Points on a hilly landscape, in no order, each with its height.
A ball rolls from a point to the lowest of its 2 nearest points, and stops where none of them is lower. Distance is the straight distance between rows; heights are no part of it.
Z_711 h=49.1: [ 98 103 133 147 118 140 111 147 108 196 129 128 119 152 164 154 146 161
 183 136 173 125 139]
Z_256 h=20.1: [140 148 190 130 100 132 127 179 174 178 140 142 135  74  95 181  93 170
 137 152  79 103 141]
Z_471 h=7.6: [127 161 104 153 121 147 116 106 104  90 120 147 104 165 189 129 170 118
 185 102 129 148 124]
Z_463 h=60.6: [ 88  99 194 170  51  99 181 177 128 168  67  50 156 108  84 129 149  74
  85 176 172 134 174]
Z_389 h=38.3: [128 126  90 119 156 110 125  87 118 112 151 151 117 143 132  86  74 125
  89 130 138 131 109]
Z_747 h=12.6: [142 166 100 157 121 163  81  87 107  58 139 153 128 145 171 104 142 131
 135 113 135 157 131]
Z_403 h=33.8: [ 99 179 137  96 182 152  96 127 112 116 156 194 127 122 144 171 140 137
 170 119  70 117 124]
Z_821 h=56.7: [117  95 149 132 112 129 171 129 109 197 109 118 102 145 116 128  94 125
  85 137 178 146 107]
Z_690 h=64.1: [111  95 173 171 117  92 186 148 149 165  81  94 131 133 115 109 151 128
 129 178 158 109 148]
Z_764 h=23.5: [153 188 138 119 170 146  77  90 124  76 160 199 144 118 138 131 100 125
 119 112 118 141 116]
Z_614 h=33.5: [175 144 169 165  55 117 171 160 171 140  92  82 158 101  99 130 134 142
 125 180  98 122 138]
Z_14 h=40.5: [114 140 167 100 142 116 148 164 139 207 149 168 119 113  89 169  51 156
 123 134 100 107 110]
Z_871 h=31.6: [149 146 112 123 193 103 124  88 141  40 120 147 129 113 119  82 138  90
 109 119  82 136 125]
Z_590 h=67.3: [ 98 146  93 128 120 156  80 107  91 125 136 170 123 160 146 123 104 139
 115 116 165 156 120]
Z_816 h=30.2: [ 83 117 121 133  97 128  98  71  98  87 120 134 185 142 105  68 143  64
  67 165 184 155 133]
Z_603 h=30.6: [115 146  84 104 155 162  74 103 116 109 184 171 139  94 157 150 107 192
 190 126 114 153 152]
Z_341 h=34.9: [144 126 151 118 178 106 129 142 156 130 133 130 109  97  67 148  84 122
  95 120  91 130 113]
Z_990 h=44.4: [108 178 128 115 128 132 130 197 159 136 158 137 129  84  92 178  92 144
 149 119  31  81 125]
Z_472 h=53.9: [117 111 132  99 142 117 101 103 106 115 127 115 139 167 119  82 146  90
  87 115 129 127 106]
Z_342 h=26.7: [150 129 151 124 122 157  82  64 106  76 116 148 137 145 153 122 200 108
 135 141 137 157 124]
Z_570 h=43.7: [117 109 118 132 139 107 128  59 124  99 123 143 132 155 140  82 118 119
  76 174 156 135 118]
Z_444 h=64.7: [109 128 128 164 127 140 115  94 110 154 120 168 115 158 148 118 102 155
 129 156 190 156 123]
Z_583 h=58.0: [ 88 113 108 130 123 132  92 123  94 138 122  94 115 163 142 107 151  91
  94 116 173 139 128]
Z_710 h=39.2: [130 100 105  88 162 130 125 132 142 181 170 133 132 107 122 155  81 169
 119  98 147 127 112]
Z_395 h=41.9: [155 140 101  96 180 155  87 116 136  73 172 123  90  96 167 142 150 159
 165  99  86 130 150]
Z_907 h=61.3: [ 83 119 118 146 131 119 141 104  99 172 115 149 112 165 125 105  89 117
  94 143 196 167  93]
Z_487 h=24.9: [103 142  89 117 168 132  88 122 109 144 152 146 132 126 133 137 108 172
 159 112 118 132 133]
Z_370 h=32.2: [118 128  94 120  97 171 112 149 104 127 149 136  81 148 162 159 154 151
 185  81 132 120 155]
Z_634 h=25.3: [139 126 105 125 153 130 129  62 116  50  82 135 136 143 122  85 164  96
 110 134 112 149 144]
Z_52 h=53.8: [105 100 178 168 121 135 124 142 126 172 101 120 103 153 153 136 168 147
 173 172 173 135 151]
Z_571 h=49.6: [ 58  81 158 148 117  88 169 140 109 171  98  92 112 146 101 124 129  70
  83 163 200 134 124]
Z_566 h=26.0: [174 131 154 154  78 140 159 150 159 123 101 100 115 121  91 136 145 128
 130 134  92 109 131]
Z_654 h=44.0: [110 105  94 100 130 140 127 135 115 188 142 133 134 136 146 147 107 163
 147 112 183 129 117]
Z_210 h=49.4: [126 111 191 133 163 122 110 114 141 171 114 141 125 135 151 126 153 176
 155 164 113 133 135]
Z_908 h=46.2: [142 100 133 132 161 108 163 102 134 140  91 124 132 144  79 115 108 123
  98 131 135 144 105]
Z_931 h=61.6: [ 98 112 137 144 127 127 101 119 106 129 108  91 113 158 147 129 198  94
 133 131 128 123 123]
Z_944 h=46.0: [105 122 176 106 156 110 179 156 150 209 135 146 132 117  75 131  52 137
  95 130 114 146  97]
Z_608 h=36.1: [161 111 102 135 124 148 113 118 122 128 116 106  95 143 135 136 157 131
 141  97 138 129 132]
Z_759 h=66.1: [134  97 159 126  72  85 197 153 150 181  97  74 156 134  91 101 121  89
  73 164 140 104 116]
Z_683 h=29.8: [131 150  92 101 175 122 127 159 140 116 168 173 112 103 125 168  81 130
 155  74 115 109 124]
Z_633 h=20.8: [119 134 114 144 116 134  96  67  98 109 114 148 189 157 126  87 133 104
  83 136 193 173 115]
Z_868 h=61.2: [141  97 160 108 125  84 181 150 162 183 122  87 157 130  80  92  90 112
  72 141 113 123  92]
Z_676 h=23.6: [133 154  86 157  79 141  92  82 112  44 145 118 168 119 147  63 141 110
 104 124 184 173 152]
Z_778 h=60.3: [151 122 128 134 157 112 158 107 145  97  99 110 120 142 136 107 177 117
 161 143  83 116 112]
Z_768 h=29.4: [143 143  65  99 131 173 115 142 102  88 165 154 109 125 176 134 120 166
 193  66 123 131 158]
Z_151 h=34.4: [137 116 107  98 117 131 162 157 150 185 163 108 127  88 104 172  66 157
 126 105 117 111 113]
Z_21 h=71.4: [ 94 187  79 124 112 154  65  87 103  62 182 170 168 106 187 114 138 166
 155 120 118 143 139]
Z_867 h=72.6: [ 91  83 167 154 131 108 153 102 121 111  63 139 133 142 133 108 196  99
 153 195 187 133 160]
Z_90 h=49.2: [139 125 129  96 172 118  99 116 139 112 145 128 120 138 122 109 130 111
  95 114  85 115 110]
Z_99 h=56.6: [156 125 143 118 127  97 153 160 157 163 124  88 154 126 102 126 123 126
 107 111 107 107 103]
Z_140 h=57.3: [184 122  94 118 176 118 156 117 147  85 121 120 125 137 138 110 141 116
 137 113 119 115 120]
Z_85 h=23.4: [136 130  90 102 116 154 149 170 147 106 166 164 104 104 143 176 115 166
 211 102  94  90 140]
Z_903 h=51.4: [111 115 148 121 107 118 178 156 129 219 125  99 131 125  96 156  66 143
  95 125 143 148  91]
Z_648 h=68.2: [114 142 126 137  62 120 136 182 126 180 130 108 135 142 155 161 159 135
 166 120 126  89 123]
Z_139 h=68.3: [111  93 145 168 134 122 127 101 111 137  79 139 122 154 139 104 145 113
 124 172 188 152 137]
Z_413 h=13.3: [134 138 137 138 101 148 130 113 139 102 123 123  75 146 180 155 204 122
 188 113  90 133 118]
Z_277 h=39.3: [174 110 107 134 147 148 103  99 133  83 153 123  98 129 170 129 164 148
 166 102 121 154 140]
Z_723 h=43.6: [ 78  75 108 160 131 102 147 122  92 139 104  88 121 146 120 109 145  50
 103 156 216 131 136]
Z_752 h=45.1: [134 143 109 100 174 137  72 109 120  89 161 124 107 110 156 111 134 136
 106 108  95 140 141]
Z_528 h=32.3: [141 153  68  99 187 132 117 151 130  74 175 168 108  84 159 122  60 135
 125  67 114 131 147]
Z_166 h=28.7: [157 130 160 131 148 129 116 165 189 142 146 133 108  69  80 180  87 143
 126 120  84 107 124]
Z_813 h=34.5: [145  96 168 146 137 145  98  67 125 104 101 136 116 143 152 129 194 145
 166 159 129 171 138]
Z_478 h=7.0: [138 133 161 143 136 121 136 169 148 173 126 135 101 107 120 150 110 186
 157 154  87 100 133]
Z_435 h=72.9: [135 177  91 105 144 153  81 110 108  46 178 147 144  84 205  92 150 165
 168 102  99 152 145]
Z_30 h=74.9: [136 104 179 115 114 105 177 140 135 134  72 104 134 153  91 108 169  90
 101 155  98  93 119]
Z_422 h=71.3: [137 159 148 116  57 133 147 194 143 198 128 101 174 138 138 152 120 124
 119 129 111  88 107]
Z_97 h=37.7: [ 80  95 112 132 125 111 126 100  89  97 107 125 145 173 124  84 143  45
  68 153 193 140 131]
Z_73 h=44.7: [115  85 142 135 133 102 194 112 119 134  60 127 144 158  83 104 136  88
  99 146 165 137 119]
Z_268 h=77.7: [162 156 149 122  44 109 165 167 156 173 110  74 202 113 101 109  82 114
  69 174 117 134 117]
Z_980 h=41.3: [167 110 158 115 165 137 117 113 144 136 116 144  90 113  89 144 105 149
 107 131 120 135 138]
Z_801 h=26.6: [167 137 100 111 129 132 141 186 165 128 166 152 130  95 117 198  87 155
 180  82 107  86 139]
Z_748 h=40.6: [148 116 152 137 155 113 170 125 161 151 103 123 131 112  34 124  74 107
  87 127 109 142 104]
Z_248 h=41.8: [138 122 169 118 158 152  72 102 122 131 131 154 118 136 156 152 164 168
 178 140 116 147 146]
Z_739 h=33.7: [ 83 138 131  93 152 119 124 146 124 174 152 182 118 135 105 143  79 172
 136 137 110 101 117]
Z_838 h=34.6: [110 104 135 146 111 140  87  71 104  75  93 114 161 140 144 106 206  83
 141 159 166 160 153]
Z_670 h=74.5: [165 163 164 137  47 121 143 196 146 194 117  82 200 107 115 134 105 145
 110 150 125 122 120]
Z_54 h=70.4: [109  72 148 125  78  83 194 150 140 133  67  74 146 145  81 111 160  75
  88 174 127  96 145]
Z_856 h=55.6: [ 75  88 187 151  88  98 179 177 125 190 108  60 141 128 106 109 142  80
  88 150 188 122 143]
Z_222 h=19.0: [170 148 142 148  79 145 149 150 145 117 113  96  99 140 145 160 184 119
 169 106  76 120 125]
Z_6 h=55.4: [171 158  94 106 169 126 141 142 126  99 144 141 125 144 162 127 122 107
 127  76 109  96 111]
Z_349 h=38.0: [137  88 119 152 100 120 165 125 127 111  70  96 109 153  91 127 152  98
 116 135 159 130 136]
Z_989 h=30.0: [154 146 105 114 102 129 157 187 169 162 178 149 143  76  98 201  53 159
 148 115 118  90 119]
Z_631 h=44.8: [138 132 108  90 142 154  94 143 124 110 164 122  84 108 125 163 131 162
 146  74  78 106 142]
Z_179 h=39.6: [108 166 133  97 168 128 100 169 125 133 158 159 119 116 116 173 126 132
 145 114  34  90 115]
Z_767 h=68.8: [ 84  62 173 173 122 104 173 136 122 139  67  97 115 127 125 109 171  95
 134 197 195 119 181]
Z_488 h=32.1: [165  98 123 161  90 137 149 139 141 155  98  90 108 135  97 143 126 137
 134 119 137 125 125]
Z_612 h=48.1: [147 128  96 108 130 142 129 142 134 130 154 113  87 130 105 144  90 143
  98  88  96 119 126]
Z_322 h=26.9: [133 163  66  89 159 155 143 162 111  72 170 170 104  90 164 152 110 158
 189  75  86 103 159]
Z_53 h=34.7: [145 154  64 124 164 130 124 112 115  90 172 156 118 114 161 102  82 149
 125 100 145 140 132]
Z_526 h=28.6: [132 182 122 110 167 162  68  99 123  77 168 195 140 109 178 155 149 142
 165 113  93 140 125]
Z_521 h=18.4: [131 151  95 156 111 143 105  64 102  28 113 132 142 132 155  70 173 105
 111 137 140 163 147]
Z_698 h=53.2: [174 135 128 100 157 106 145 149 165 137 150 127 132 120 125 151 107 104
 119  96  99  80  99]
Z_940 h=65.1: [ 98 132 139 143  98 111 119 169 119 163 119  79 123 165 138 133 182 110
 139 114 118  98 108]
Z_538 h=69.6: [103 183  78 117 113 156  73 105  85  96 172 157 156 129 163 102 108 171
 106  99 139 152 134]
Z_250 h=57.5: [135  93 187 143 153  98 148 121 145 143  92 103 113 129 125 117 163 152
 133 173 117 122 129]
Z_176 h=18.1: [156 188 114 136 129 149  94  87 114  53 163 174 155 108 152  80 105 126
  90 104 137 159 129]
Z_958 h=17.8: [127 144 123 135 159 136 114 140 141 146 138 156 117 112 131 171 109 177
 187 123  81 111 121]
Z_187 h=28.1: [117 154  94 143  81 126  98  61 113  87 155 132 196 126 136  67 100 110
  71 118 189 167 115]
Z_888 h=68.4: [113 108 147 172  77 113 130 164 123 158 109  51 110 137 120 137 177  95
 132 146 142 113 135]

Call two points neighbours if one is among the 2 nearest of the other. Go from one point of each pair to the other, from neighbour to neighbour, staying as low as possible. Name the highest point that can't be avoided.
Z_471, Z_478 -> Z_603
Z_85, Z_478 -> Z_608
Z_521, Z_342 -> Z_838
Z_521, Z_633 -> Z_187

Where does a ball stop that starts at each point below?
Z_767 -> Z_342
Z_867 -> Z_478
Z_463 -> Z_633
Z_538 -> Z_478
Z_52 -> Z_85
